Each row is a point on a landscape with many valleys, with its height.
From any point a ball rolls to the lowest of the 2 points nearest to it. It stops when none of these is lower. Distance is the straight distance between rows; heights are no part of it.
Rofog: [125 116 155 139 127 151 139 195 140 165 159  68 103 129 133 109 115 110
 107 144 130 164 119 111 118 121 149 167 135 108 102 136 157 117 147  92
  99  74 161 113 140  99 117 123  65 127 143 112 155  77 121 128 152 131
 146  77 133 132 109 139 120  94 213 147 137 156 113  77]  h=333
bop: [135 132 118 147 126 141 138 126 112  98 123 129 104 132 105 125 142 145
 139  99 156 131 150 103  56 114 119 118 151  91 139 126 147 153  94 169
 119 108  99 149 138 168 138 109 119 146 105 120 133 149 117 112 149 138
 104 134 149 148 121 118 149 144 114  67 112 133 108 121]  h=293
Suz: [160 113  87 172 122 103 149  51 143 127 113 167 109 126  64 116 147 171
 116  53  99 131 193  83 126 203 163  83  84 100 118 106  62 159 113 107
 143 131 151  84  71 174 144 108 117 120 110 120 128 131  98 174 113  86
 158 169  91 133 107 115 131 153  36  74  92 113 106 156]  h=452
suruf: [130  97 148 148 121  88  88 175  86 115 116 127 128 108 156 134 200 118
 122 134 161  75 146 107  50  77 116 124 152  50 144 159 168 126 136  86
 107 131 104 164 157 100 125  71 160 118 107  91 158 186 142 157 123 192
  78  97 124 123 121 131 139 125 133 154 144 119 150  92]  h=310
sim: [125 163 142 115 113 133 129 144 135 145 137 141 110 132 158 141  71 109
 153 141 153 115 112 187 226 115 150 160 131 172 148 122 116 113 150 104
 129 109 134  94 117 130 111 173  90  96 174 141 113  85 166 143 139 101
 150 101 132 105 156 160 138  86 191 179 138 124 137 169]  h=688
nufop: [128 125 124 135  96 125 156 153 161 138 127 104 139 109 125 138  99 111
 106 156 123 129 101 172 243 110 143 145 125 171 142 154 135  79 175 122
 126 128 123 109 111 104 131 164  68  61 125 102 124 106 152  98 122  83
 168  94 161 136 159 135 116  69 187 210 116  93 119 121]  h=557
tugo: [151 175 108 162 108 139 125 137 107 123 122 165  85 146 171 148  93 106
 145 121 163 123 116 167 228 126 156 155 111 170 164 122  99 104 130 122
 129 112 146 103 112 144  98 178  89 104 139 176 112  94 155 136 162  93
 161 135 117 112 146 154 128  85 143 165 136 156 143 172]  h=738
Rimap: [131  70 154 102 134 170 131 160 101 109 142  71 173 111 121 145 227 108
  97 134 103 136 100 158 102  67 150  97 140 128 133 132 142 126 115  87
 117  85 151 144 156 102  92  48 182 127 100 124 176 149 107 150 132 151
 116 119 119 137 148 109 113 141 139 141 198 138 140  60]  h=426
dem: [131 135 137 147 145 151 143 147 100 150 111 142 132 129 106 135 135 116
  95 110 121 138  94 152 167 127 135 132 165 174 160 128 123  74 131 208
 154 136  94 105 132 132  95 148  97 113  98 165 118 140 104  68 116 102
 124 160 135 140 189  62 145  81  93 141 115 138 129 133]  h=383
piner: [125 103 127  86 140 143 163 157 145 190 126  52 127 142 133 111  86 122
 107 181 102 159  82 162 166 110 122 121 127 170 105 115 132  87 163 125
 195 116 150  90 146  81 130 173 109 114 119 116 122  80 111 138 121  89
 166  58 147 148 157 118 134  94 147 178 149  87  76  72]  h=609
nus: [126 114 107 116 144 128 162  92 105 133 125 200 153 163 109 128 129 102
 124  92 133 160 168 161  74 120  99 117 139  99 142 112 117 160  77 188
 171 115  38 153 138 179 123 114 139 179 123 148 100 152  95 111 105 130
  87 147 131 103 176  78 168 136  73  89 125 128 109 165]  h=419
Gere: [146 123  94 205 131 109 115  82 163  94 121 156 117 129 102 111 166 173
 173  55 164  78 169  79 104 190 136 105 135  65 154 150 100 166  68 157
  88 148 120 163 143 183 180  27 174 105 101  85 137 137 138 126 137 109
 120 180 119 115  75 109 128 168 115  53 118 149 112 116]  h=241
lito: [ 88 167 161 100 131 129 127 163 142 153 119 108 107 139 133 118  84 135
 120 189 118 146 141 143 155 137 123 170 123 148 119 153 158 120 134 131
 105 115 141 139 158 100  99 143  78 134 152  94 106 113 132  98 124 127
 119 104 162 133 143 157 129 112 202 125  99 104 119 146]  h=579
Suv: [101 122 127  90 125 163 145 121 101 117  88  78 147 128 101 142 144 166
 114 134 115 152 112 124  74 113  98 108 182 163 110 145 168 103 127 170
 130 129 123 104 142  96 155 150 113 136  71  81 170 170  69  83 114 151
 133 126 158 187 137 121 128 130 131 115 118 126  95  78]  h=202
gubi: [135 150 114 101 165  79 121  52 132 149 116 195 137 113 158 144  39 165
 124 116  89 121 202 123 136 181  93 147  86 123  88  75  59 144  86 123
 148 155 156 127  41 177 125 135 137 151 154 179 113  84 136 198 124 118
 144 133 119  81 105 172 134 200 134 100 119 115 105 201]  h=663
vofor: [122 172 114 125 164  87 115  62 150 144 125 173 106 144 140 150  53 168
 133 111  95 128 180 120 154 164 138 154  83 137  97  70  75 121 111 139
 145 160 152  94  81 173 110 170 107 134 152 167 110  93 132 161 120 111
 155 145 116  98  87 160 134 177 107 101 109 107  93 188]  h=612
geme: [102 126 180 109 158 116  74 169 125 162 128 144 116 135 173 129 105 147
 155 174 138 108 140 106  56 103 100 171  97  96 120 162 146 182 168  72
 121 110 124 163 148 137  93  95 134 167 166 111 160 133 133 140 121 157
  93 102 125 103 125 152 160 127 195 154 152 110 182 148]  h=619
dugib: [159 168  83 193 143 104 126 111 114  68 126 233 135 175 144 116 127 146
 173  81 195 109 171 125 124 153 117 133 107  36 186 143  92 195  43 137
 101 106 101 177 117 174 107  65 166 147 146 133 117 150 124 150 147 102
  91 190 132  69 121 110 155 128 122  61 110 158 128 170]  h=250
Kifu: [ 78 129 146  89 134 132 139 172  90 153 109  98 134 137  94 102 139 123
  80 162 127 155 147 153 107 113 111 147 150 176 166 171 201  82 121 206
 160 134 117 133 173  89  77 133 111 121 105 100 126 161  92  75 113 127
  92 103 136 132 207 156 142 100 127 134  97 117 105 155]  h=469
vop: [145 126  89 185 132 110 138  58 167 104 121 155 120 127 109 125 141 177
 166  66 129  90 181  77 100 187 127  95 123  74 106 136 109 133  95 182
  93 133 123 133 130 191 167  97 144 101  96  89 134 115 110  90 139 113
 137 178 123 128  72 127 103 172  98  55 122 146 112 131]  h=321
sika: [118 116 126 106 106 115 137 122 180 144 163  87 139 102 151  95 129 125
 140 144 118 155 109  75 115 117 131 105 126  90  63  95 121 183 176  49
 117 139 146 111 106 131 169 134 116 141 148 142 138 114 121 148 130 127
 135 119 110 114  70 115  87 136 155 145 141 120 152  74]  h=647
zoviv: [147  91 110  98 130 104 116 112 169 155 173 136 142 115 168 134  99 115
 143 147 111 137 113 134 160 128 150 115  83 148  98  76  80 181 177  30
 189 150 125 122  91 130 166 155 156 160 166 178  82  86 147 195 112  94
 173 123 101 103  95 134 126 140 102 161 163  99 144 132]  h=510
vem: [140 128  79 151 142 106  87 105 142 114 100 152 111 108 113 105 114 158
 212 124 179  58 173  97  75 159  94 112 143  57 130 162 119 167  76 204
  92 160 106 195 170 159 167  79 183 135 135  82 114 119 107 123 144 155
  96 140 138 121 101 140 134 184 119  47 108 113 102 121]  h=353
lusad: [114 103 151 105 113 128 122 118 177 123 154 119 167 103 153 141 173 131
 130 127 102 153 134  98 106 119 136  89 129 103  79 101 120 190 149  40
 106 137 130 125  97 140 170  94 166 152 116 123 133 145 146 157 114 131
 119 133 117 155  84  98  93 166 135 127 150 109 176  88]  h=602
kunez: [116 121 103 120 110 125 160 154 132 171 132  83 126 119 133 110  76 116
 121 163 125 156 101 141 173 140 106 148 115 135  86 124 128  86 177 115
 146 124 154  97 160  99 137 196  75 115 109  99 146 115  91 122 136 105
 174  80 159 155 124 127 138  98 170 157 118 106  67  67]  h=649
tagor: [ 92 152 184 120 145  90 121 103 162  71 125 137 170 100 141 145 108 131
 154 150 143  92 131 112 146 157  99 150 145 134 125 155 148 149 151 119
  61 190 132 137 120  89 159 114 179 126 158 100 103 162 177 109 122 170
  90 168 143 123  88 164 119 169 136 134  94 135 152 157]  h=529
Zozo: [103 156 119 130 134 142 138 176 110 167 101 136 107 124 115 132 116 127
  99 132 122 138 108 152 200 124 133 136 134 186 161 143 138  70 143 209
 145 118 102 106 130 133  84 162  61  97 106 121 121 129 124  70 132  87
 142 123 138 154 194 104 132  74 137 158 115 119 114 137]  h=437
nusud: [ 92 137 124  96 123 137 127  90 127 117 115 119 126 114 110 125 101 160
 157 138 110 131 149 102  55 136  99 107 136 121  72 130 147 148 111 165
 114 134 129 148 140 158 167 130 154 155 119  95 118 136 112 134 123 160
 114 100 145 155 121 163 130 182 128  87 105 102 133 120]  h=216
toko: [ 80 114 154  80 123 155 146 194  77 154 120  82 123 146  82 103 127 142
  87 178 120 160 145 147  87 112 136 159 143 170 150 176 209  84 110 187
 142  92 161 124 170  78 106 133 111 123 138  74 136 151  88  86 129 139
 105  88 136 134 187 184 119 112 178 122 108 120 105 112]  h=407
lufub: [ 95 135 154 118 104  87 109 119 142  94  85 101 134 110 138 112 134 131
 158 172 165  89 135  65  81 139  76 135 139  98 126 182 176 149 138 146
  69 159 138 171 158 101 164 105 165 130 144  60 128 142 148  96 123 190
  81 129 156 138  81 173 131 154 165 126  95 124 139 119]  h=388
pev: [150 174  98 184 122 139 149 125 111 111 123 175  90 163 121 139 124 116
 144  98 152 140 104 131 224 142 165 160 120 162 179  99 104  85 120 170
 110 120 120  93  93 138  89 161  81 108 131 178 111 132 117 110 151  70
 154 174 108 126 156 134 148  91  96 133 109 179 132 173]  h=786
Gemu: [ 89 189 156 106 123 117 113 170 152 153 118 134 110 127 149 111  82 128
 139 167 124 129 126 177 210 121 129 172 128 172 132 146 148 115 146 123
 103 119 131 118 155 134  86 157  77 111 151 104 105  99 174 118 129 105
 123 108 142 106 151 165 125  82 202 157 119  99 131 180]  h=633
darep: [105 143 117 136 138 130  84 151  93 115 111 159  65 130 148 105 122 164
 169 123 162 109 172  98  36 104 100 148 110  50 141 146 120 174  94 144
 107  94 124 177 162 177 127  82 134 152 140 109 142 128 123 137 146 162
  97 110 151 119 118 159 167 167 151  87 126 117 137 132]  h=488
fugu: [153 173 127 144 147 143  93 125  81 119 138 201 144 151 179 143 127  90
 157  91 151 114 127 182 172 122 115 145 132 140 188 123 121 106  92 134
 117 129 121 128 126 173  83 151 143 147 153 203 129 151 178 135 142 134
 111 172 106  73 170 139 127 102  87 135 138 172 172 227]  h=632
Vibo: [114 114 114 112 105 110 151 115 187 166 167  75 129 108 133  87  80 113
 150 155 123 174 107 105 125 138 112 122 115  98  50  97 120 154 182  52
 155 146 147 127 135 126 178 175 124 144 147 125 127  94 110 139 121 115
 164 101 129 115  69 137  97 127 130 121 134 104 109  95]  h=684
nes: [170 133 154 151 107 141 104 112 147 114 153 138 110 131 159 154 121  94
 155 110 122 120 104 148 188 120 169 134 117 155 131 104 104 147 157  51
 116 130 135 103  85 128 146 170 107 116 166 188 137 131 181 154 132 127
 157 153 101 122  91 140 123 137 124 166 136 134 173 145]  h=624
nov: [127 116 138 150  94 142 139 145 110 101 120 100 108 115 113 138 145 143
 132  95 148 131 143  82  60 103 120 126 145  93 114 154 157 135 104 147
  94 105 141 152 142 143 153  98 105 120  97  95 153 137 109 101 152 157
 120 118 135 150  92 141 115 132 152  94 112 153 106  93]  h=217
Siz: [185 149 114 149 131 129  96 112  91 108 147 155 107 155 202 172  86  99
 187  96 149  90 132 165 227 141 170 144  81 171 165 116 102 112 102  73
 113 125 155  80  84 147 117 176 126 112 183 182 127 126 155 157 146  87
 130 178  93 105 143 180 132 135  79 156 123 197 172 214]  h=734
nalib: [115 134 108 116  97 107 163 121 157 166 156  83 108 110 133 107  74 114
 143 164 118 162 100 122 166 140 102 141 114 137  79  90 106 120 172 104
 168 162 127 105 146 111 155 194  86 126 142 125 117 100 114 133 129 109
 173  92 134 130  91 119 123 115 148 144 109  92  79  94]  h=682
foso: [136 172  77 188 128 125 154 128 133 127 121 171  85 142 114 115 106 131
 113 100 141 151 137 115 168 164 149 139 108 140 160 106  94  99 136 175
 131 129 121  88 118 138  91 171  67 111 116 154 113 111  97  98 129  72
 160 173 122 151 121 101 166 102 121 117  87 140  88 128]  h=824
redef: [138 128 159 187 115 129 107 172  94  93 149 133 141 126 114 143 200  70
  97 115 152  84  94 142 130 111 162 128 146 124 179 157 166  91 129 108
  85 105 147 152 167 102 100  80 125 108 119 147 142 160 179 123 146 179
 100 150 133 106 141 116 108  86 123 163 161 163 145 126]  h=316
zovaf: [127 154  69 145 165  81 140  70 130 154 116 185 102 126 106 139  87 171
 119 105 109 116 151  98 147 186 137 137  73 140 119  64  62  97 105 170
 167 172 123  68  85 160 110 169  84 123 131 160 117 102 110 139 121  94
 161 163  87 127 107 136 154 148  74 109 104 115  78 163]  h=556
Leg: [129 136  83 124 129  92  96 111 122 117  81 141 119 122 129  80 137 159
 177 134 186  50 171  97  71 135  88 126 145  53 154 174 154 151  85 186
  94 179 103 180 165 105 140  97 200 148 120  70  98 128 129 125 128 196
  80  99 154 135 108 180 147 173 117  87  93 110 125 139]  h=425
Luze: [170 106 126 124 115 148 121 126 158 123 164 114 121 119 156 127 114  93
 126 126 115 142  85 142 188 121 168 112 112 151 119  98 103 158 171  36
 162 121 147 116  97 125 151 154 126 126 155 168 114 104 155 173 141 124
 159 106 104 116 105 106 121 105 124 169 169 123 155 114]  h=573
Nomi: [103 113 166  97 110 151 150 142 153 130 142  64 152 120 121 124 136 109
 113 178 108 152  81 113 115 109 122 131 150 152  86 134 166 136 170 101
 131 132 154 125 129  80 139 146 115 117 129 111 134 125 139 103 118 124
 125  96 129 145 114 129 103 109 173 152 142 117 141  99]  h=475
motap: [134 113 104 116 100  76 157 115 163 117 151  91 154  97 125 140  86 108
 130 142 108 128  78 120 208 145 139 132 120 171  79  88  80  89 178  91
 159 191 133  92 109 110 191 189 103  97 114 123 137 122 121 132 103  97
 186 154 110 144  75 133 108 107 130 174 115 104 116  85]  h=642
veb: [134 178 139 156 143 119  69 166  56 132 133 199 120 151 177 137 132 120
 132 101 173  82 141 151 105 126 108 146 136  97 186 157 148 116 100 109
 134 111 129 167 161 140  56 114 146 148 134 166 156 175 171 137 145 156
 102 156 123  52 154 145 134  96 127 151 144 155 177 208]  h=758
gufi: [122 100 177 125 137 128 100 149 132 109 147 118 173  81 157 151 185 135
 129 128 119 129 125 126  90 110 122 114 133 101 124 131 128 174 149  36
  99 134 100 148 135 142 131  82 175 151 116 126 131 162 166 156 118 152
 103 137 119 132 123 109 109 157 139 148 163 113 193 108]  h=552
Kefut: [134 136 186 121 113 140 115 151 115 134 140 110 167 113 113 154 150  97
  78 142 118 102  75 191 180 102 160 126 151 186 163 170 154  85 139 135
 122 128 140 135 167 101 124 133 117 105 137 140 134 118 171  83 134 130
 122 123 131 131 177 115  95  81 145 178 146 123 145 145]  h=467
lefor: [130 117  91 138 139 124 162 102 120 112 131 193 119 152  93 120 140 133
 154  86 153 140 164 119  58 134 101 123 138  80 135 140 128 175  66 190
 143 132  67 147 134 180 138 105 143 165 121 119 115 136  85 117 115 122
  89 151 130 117 151  98 175 140 103  48 105 125  90 139]  h=366
zogi: [135 132 115  98 159 137 146 100  92 159 126 201 130 162 118 128 126  94
  93  88 107 176 159 159 101 117 120 125 116 116 168 100  95 147  89 166
 176 107  81 132 109 193  97 141 118 177 125 192  94 126 102 132 122 117
 101 142 109 100 179  67 160 108  70  99 122 134 127 185]  h=468
fuga: [112 115 159 141 125  77  93 103 168  83 113 142 158  91 145 131 122 131
 170 145 159  65 143  65 108 156  86 115 126  87 117 162 152 172 158 118
  60 171 117 177 127 117 193  80 182 134 125  94 128 161 162 118 122 174
  94 173 136 134  64 161 113 163 153 128 110 124 168 116]  h=460
bodil: [ 99 150 148 128 145  94  96  78 148  69 109 172 168 123 140 141  74 145
 143 146 144  67 160 116 118 179  89 148 145 114 147 148 142 141 122 176
  86 185 118 159 126 109 136 114 212 135 138 100  97 154 177 118 125 180
  86 154 150 118 101 168 130 197 109 126 107 115 132 178]  h=551
dabon: [ 87  99 157  66 137 154 140 158 128 118 106  52 155 125 117  95 138 128
 123 185 118 163 118 121  55 104 109 136 145 154 110 163 200 136 137 130
 134 133 160 131 154  88 149 122 154 153 143  66 152 147 108 104 115 173
 102 101 131 161 136 181 120 141 159 143 121 133 137  92]  h=370
lolef: [126  93 168 122 144 139  99 156  94 128 156 110 159 118 137 140 222 124
  97 136  99 112 119 159  92  73 151  94 138 106 144 142 147 157 143  50
 115 106 124 137 157 126  85  51 179 128 116 140 157 161 145 161 134 170
  94 118 119 127 158  94 122 125 127 156 192 120 175  87]  h=487
vad: [183 105 135 161 129 161 129 130 119 142 109 166 122 139  85 137 169  86
  83  80 117 153  89 141 181 138 166 101 139 174 164 120 104 100 127 183
 176 112 101 102  98 121  99 151 113 127  94 183 100 136 100 109 129 105
 127 164 119 154 186  43 147  71  46 149 133 164 149 113]  h=319
fov: [178 168 123 138 144 134  84 121  76 125 145 192 142 172 182 172  78 107
 194  74 128 116 135 170 193 139 143 147 101 148 180 119  95  98  80 131
 107 130 131  99  75 175  99 147 135 141 172 195 135 134 172 165 150 102
 118 180 105  87 159 156 125 141  68 138 126 197 179 238]  h=686
daz: [ 99 122 158 119 132 134  75 172  97 142 125 126  80 132 147 119 110 148
 151 147 146 119 156  97  29  96 116 158 111  86 117 144 159 164 133  99
 113  88 119 159 156 138 117  97 138 166 158 100 161 132 138 151 146 173
  82 104 137 115 114 166 157 159 175 113 132 126 154 122]  h=558
kir: [160 143 126 142 145 169 105 119  92 141 134 195 117 148 129 139 130  98
 122  85 128 131 122 168 134 118 154 130 121 126 186 116 109 139  92 106
 148  99 122 121  93 180  92 143 126 148 134 201 100 135 157 157 157 109
 122 148 116  94 174 100 133  95  74 128 142 152 161 211]  h=575
vetas: [135 108 146 104 143 152 166 146  81  93 111  95 153 120  95 132 194 149
 124 135 143 141 129 112  45  85 103 122 185 129 131 147 185  92 102 175
 136 102 135 145 143  67 131  98 125 129  74 105 178 168  75 106 114 153
 123 121 145 142 140 141 128 126 128 111 146 146  95  86]  h=282
zopob: [138  93 122 107 134 178 132 144 148 137 157  74 116 136 139 127 186 130
 104 129  97 169 113 139 115  85 152  95 107 117 108 106 114 157 161  64
 133  90 142 119 120 126 107 106 155 136 120 139 152 104 106 178 145 122
 163  75 123 157 142  98 116 148 107 141 177 139 136  76]  h=477
Belet: [172 108  98 150 104 178 132 112 134 161 120 128  88 138  92 127 144 116
  86 104 116 153  92 135 185 114 166 113 120 168 144  98 100  96 142 154
 184  96 140 102  87 118 104 157 117 118  99 171 119 120 103 152 126  99
 159 119 129 166 152  59 143  81  64 165 140 135 142 106]  h=245
vog: [141 139 164 156 105 162 126 156 120 105 137 110 121 128 120 150 165  83
  95 126 121 109 100 156 170 117 171 129 153 156 165 148 149  89 126 122
 112  99 149 129 144 100 105 130 107  98 113 161 141 141 152 100 148 142
 126 128 131 132 136 113 104  93 138 163 146 157 149 115]  h=403
mifav: [146 117 155  71 143 141 105 111 136 140 140 115 165 116 148 170 136  94
 104 147  65 132  89 166 141 109 154 108 129 181 104  95 116 148 146  82
 160 153 112 114 110 132 136 153 154 138 141 168  96  94 174 139 111 134
 151 108 121 142 142 105 106 132 104 153 176  89 158 147]  h=507
Zezo: [137 123 162 171 100  99  99 145 105  98 128 129 158 104 155 136 192 104
 108 116 160  67 120 119 102 100 133 120 144  75 161 159 155 122 115  83
  77 134 107 166 164 101 132  72 133 122  95 124 136 192 176 135 112 195
  93 146 129 107 105 118 105 118 119 163 153 157 160 112]  h=205
zami: [157 127  94 190 100 129 144  51 167  96 103 136 109 117  97 115 143 166
 125  64 113 118 171  71 109 186 155  92  93 100 105 114  89 127 118 130
 103 129 162  88  97 165 157 124 119 102 112 105 154 134 108 126 135 118
 162 155 104 142  61 108 106 157  76  82 109 135 110 111]  h=390
tibu: [124 137 140 116 104  75 159  79 201 110 147 114 153  92 129 138  89 113
 141 140 111 118 105  96 178 164 123 131 131 159  56  93 104 114 187  99
 109 215 130  96  84 110 198 166 111 107 149 120 140 110 148 117 103 118
 169 155 102 128  65 152  82 140 144 132  98 109 128 121]  h=681
teg: [160 107 105 119 108 126 134 111 141 149 139  96 116 129 129 147 113 117
  94 138 109 150  88 143 184 113 141 105 122 178 121  98 104 101 155 119
 193 117 140 106 113  97 138 188 122 107 108 154 123 113 116 148 115 106
 179 104 144 166 145  83 153 112 105 172 145 115 119  71]  h=325
lep: [140  77  84 103 122 118 146 113 153 160 145  80 118 111 155 118 123 106
 108 146 101 169  79 125 161 114 129 108  95 152 109  79  81 143 161  83
 226 114 129 116 147 115 155 161 145 131 134 166 116  94 114 189 120  91
 200  87 127 167 111  95 134 120  81 169 172 109 102  69]  h=393
gute: [114 129 171  87 139 154 124 157 111 151 108  81 168 120  99 130 143 105
  77 166  93 126  98 175 145  95 143 108 155 184 145 158 158 100 131 146
 145 138 136 129 156  95 101 132 122 118 127 115 115 129 140  91 117 148
 112 100 138 141 167 106 112  90 131 161 135 120 122 129]  h=517
movu: [152 177  95 194 162  92 143  71 149  78 139 205 138 164 120 134 120 169
 170  91 154  96 164 102 122 180 109 130 125  84 138 118 100 139  63 201
 108 141  97 151  99 174 128  88 147 130 131 120 110 115 127 110 121 110
 100 184 115 106 100 113 154 169 116  65 108 151  92 176]  h=230
Vekog: [ 89 116 158  65 113 159 152 143 149 143 109  59 133 138 112  95 103 127
 116 189 106 173 113 127 106 135 109 149 138 156  78 145 167 134 169 114
 128 139 161 103 152  86 153 158 117 129 141  75 141 122 102 103 122 146
 109  88 147 160 123 152 116 121 174 130 100 120 109 103]  h=427
Muzis: [ 79 169 141  99 124 134 143 153 117 122  91 115 118 129 102 111 115 137
 102 165 111 139 143 151 126 131 110 143 151 175 139 158 173 111 130 176
 128 150 129 131 178 112  93 142 114 113 119  95 107 146 127  93 116 137
 100 114 165 156 157 142 138 119 139 122  87 104 125 146]  h=523
rige: [111 170  77 166 117 140 167 136 125 124 118 152  78 149 115 104 117 151
 118 113 148 155 131 107 128 144 123 142 129 127 133 140 139 110 130 198
 106 109  98 101 147 134  97 162  68 105  94 131 138 119  81  47 136  86
 137 169 145 142 133  92 159 110 145  94  89 137  73 123]  h=851
menop: [132  88 114  76 125 120 126  99 161 169 145  95 143 118 154 144 111 110
 109 165  97 148  86 137 148 109 132 117 115 160  88  70  83 143 171  88
 203 152 101 103 102 115 159 172 150 140 149 154  89  75 155 185  99 102
 173  98 100 145 112 111 117 119 105 161 164 101 134 119]  h=451
Tigov: [140  65 140  84 131 161 138 130 146 123 147  76 162 122 159 124 216 134
 105 134  82 164  96 167 121  92 157  87 130 133  98 107 116 170 153  44
 116 123 120 106 127 133 106  74 199 136 132 144 154 120 114 169 120 120
 150 100 116 166 160  79  89 152 126 152 195 138 172  78]  h=528
kozo: [133 124 136 140 107 146 160 184 128 178 107 100 131 141 113 140 108 131
  88 142 118 132 114 168 230 121 150 123 139 166 143 155 126  47 166 175
 141  92 136 124 126 115  97 149  75  73 106 127 140 102 115 104 130  88
 156  82 151 138 199 119 122  65 182 185 125 111 101 101]  h=501
poz: [113  92 153 120 134 135 137 224 115 186 157  51 107 143  99 130 109 106
  93 145 121 146 150 134 148 124 159 173 128 139 133 149 169  83 138 135
  94  48 172 132 131  71 110 115  92 124 151 116 153  87 101  94 150 117
 147  91 107  89 145 160 124 101 226 134 138 126 108  71]  h=218
vafu: [127 100 160  82 137 168 145 166 121 172 130  57 138 140 114 129 133 129
  91 161  92 155  90 155 130  91 131 118 147 190 118 145 152  88 151 164
 170 104 153 118 137  73 106 130 102 115 106 113 137 112  99 112 124 116
 147  73 144 162 166 104 121 115 152 157 155 125 106  76]  h=565
gul: [ 78 107 148 105 133 158 139 213 111 158 135  66 102 145  93 111 114 134
  99 163 128 176 141 141  83 117 119 177 132 136 122 154 174  81 129 149
 103  79 166 127 146  76 118 113 101 130 131  79 149 122 100  95 137 145
 128  83 119 119 161 182 119 131 200 120 118 120  85 101]  h=332
sok: [149 137 111 115 152 156 125 102 112 166 115 174  94 148 130 137 112 120
 101 110 111 165 166 155 107 119 141 114 100 136 157  86  91 134  99 111
 167 106 118 122  86 186  87 159  98 147 136 208  97 134 134 164 138 104
 118 104 128 105 157  92 147 111  69 122 122 134 152 179]  h=522
Varam: [145 181 107 184 156 125 107 148  69 114 143 235 142 166 166 127 134  98
 152  93 189 107 128 160 125 129 121 134 141  97 190 131 137 120  81 126
 112 119 123 169 151 164  64 123 166 147 151 195 128 154 159 132 147 113
 111 188 120  25 180 135 145  80  75 130 134 201 155 206]  h=693
sako: [163 147  97 207 162  91 123  81 139  73 141 218 144 156 116 135 144 169
 181  68 170  82 165  98 122 189 128 117 115  61 171 117  98 155  59 146
  90 146 105 171 118 169 151  55 166 122 125 127 111 149 155 134 138 115
 102 197 121 108 108 139 139 163 108  69 109 162 116 155]  h=118
siriz: [131  92 152 125 125 148 139 153  87  97 135  80 157 113  99 138 202 125
  99 127 128 135 112 141  73  86 133  96 182 127 121 148 162 109 101 135
 126 113 122 155 140  93 113  87 137 128  80 121 151 177 119 134 109 166
 123 136 150 140 143 102 108 124 114 128 168 145 127  75]  h=354
mireg: [118 123  95 136 144 110  81 131 111 127 104 141  89 102 116 109 126 180
 181 109 158  90 196  91  51 116  84 119 145  44 132 149 106 187  81 160
 103 127 120 170 160 184 171  75 155 146 139  89 126 116 108 142 149 155
 102 118 143 107  97 155 138 190 146  62 114 111 130 119]  h=421
vapan: [139  93 155  85 127 157 108 115 123 120 139  93 187  99 158 163 204 119
 101 129  68 146  89 153 125  98 154  92 128 162 109 108 117 151 143  82
 139 123 105 126 119 127 115 107 172 144 106 162 118 123 147 140 103 140
 146 118 134 153 156  67 101 151 101 141 187 126 159 115]  h=554
sib: [102 151 114 126 131 101 102  98 127  90 101 148 129 133 136 102 103 149
 148 157 153  82 158 116  85 158  79 136 153  92 144 169 145 142  96 196
 118 175 125 177 149 102 113 115 189 153 139  93  93 152 142 128 114 176
  74 133 158 125 134 169 160 162 116 109  96 112 132 176]  h=491
sil: [101 123 118  77 116 146 131 109 123 132  89  92 129 126 111 121 117 155
 126 143 100 151 132 108  68 126  93 109 134 141  73 147 160 121 129 178
 124 145 129 104 142 121 164 164 126 129 100  90 139 143  88  79 124 147
 122 114 149 170 116 142 110 152 135  87  91 102  98 128]  h=134
kikig: [157 131  67 162 136  93 148  54 136 130 119 196 105 136  88 122 106 153
 109  81 112 136 175 103 138 182 143 123  58 118 134  73  52 138 116 123
 178 140 147  95  68 164 133 137 112 126 131 157 110 123 102 176 108  99
 163 164  85 127 108 118 143 144  46  77  91 118  91 173]  h=503
zuno: [138 126 125 134 104 115 160 134 163 134 146 117 132 102 140 142 102  86
 119 135 130 125  70 153 233 119 140 144 132 165 114 109 101  92 171 106
 154 165 124 100 116  91 162 186  83  86 135 121 112 103 146 137 124 101
 183 120 127 147 112 143 129  86 149 188 128  99 119 102]  h=604
Gira: [ 88 101 150  83 121 149 122 117 126  98 105  78 150 120 119 118 139 143
 150 164 122 123 131 104  45 111  91 102 130 117  90 150 173 164 138 122
 116 136 122 164 149 112 180 103 187 154 131  74 134 155 128 127 116 180
  99  91 135 157 125 161 115 172 146 112 112  98 154 109]  h=297
non: [121 105 136 133 109 121 110 160  80 100 100  92 112  96 133 116 177 123
 141 118 156 101 144  88  44  94 112 128 158  75 132 152 162 139 108 130
 102 108 123 174 162 118 171  71 133 138 106  69 160 159 116 139 141 178
  93 105 143 129  89 160 122 152 144 106 131 129 119  92]  h=298
rek: [155 174  89 220 161  88 176  74 151  86 134 228 122 181  92 127 148 173
 171  79 154 104 146  86 143 197 135 127  89 104 142 112  99 128  86 189
 119 124 122 100 117 153 113 102 122 119 139 105 116 100 107  95 115  74
 135 211  97 134 103 108 163 149 110  50 105 169  88 163]  h=329
gub: [132  96 131 116 116 179 150 162 141 143 152  72 104 137 110 122 147 133
 111 140 107 171 107 125 106  99 139 133 128 127  97 109 133 129 150 103
 114  77 159 123 115 101 128 147  98 121 111 122 158 112  91 138 157 121
 154  71 128 142 118 109 113 131 157 130 148 158 121  52]  h=412
Nal: [119 124 132  75 112  95 142 111 191 138 172 113 170 100 131 107 102 121
 148 155 130 141  93  96 171 153 122 132 146 146  68  94 111 131 193  67
 140 204 132 110  75  99 186 160 134 122 164 148 125 110 142 140  97 113
 139 156 104 112  60 128  93 142 134 143 125  86 159 132]  h=716

Where does a ball stop that starts at each point below?
kunez: Zezo
pev: poz
nes: Belet
sika: sil
zuno: Belet
kir: nov
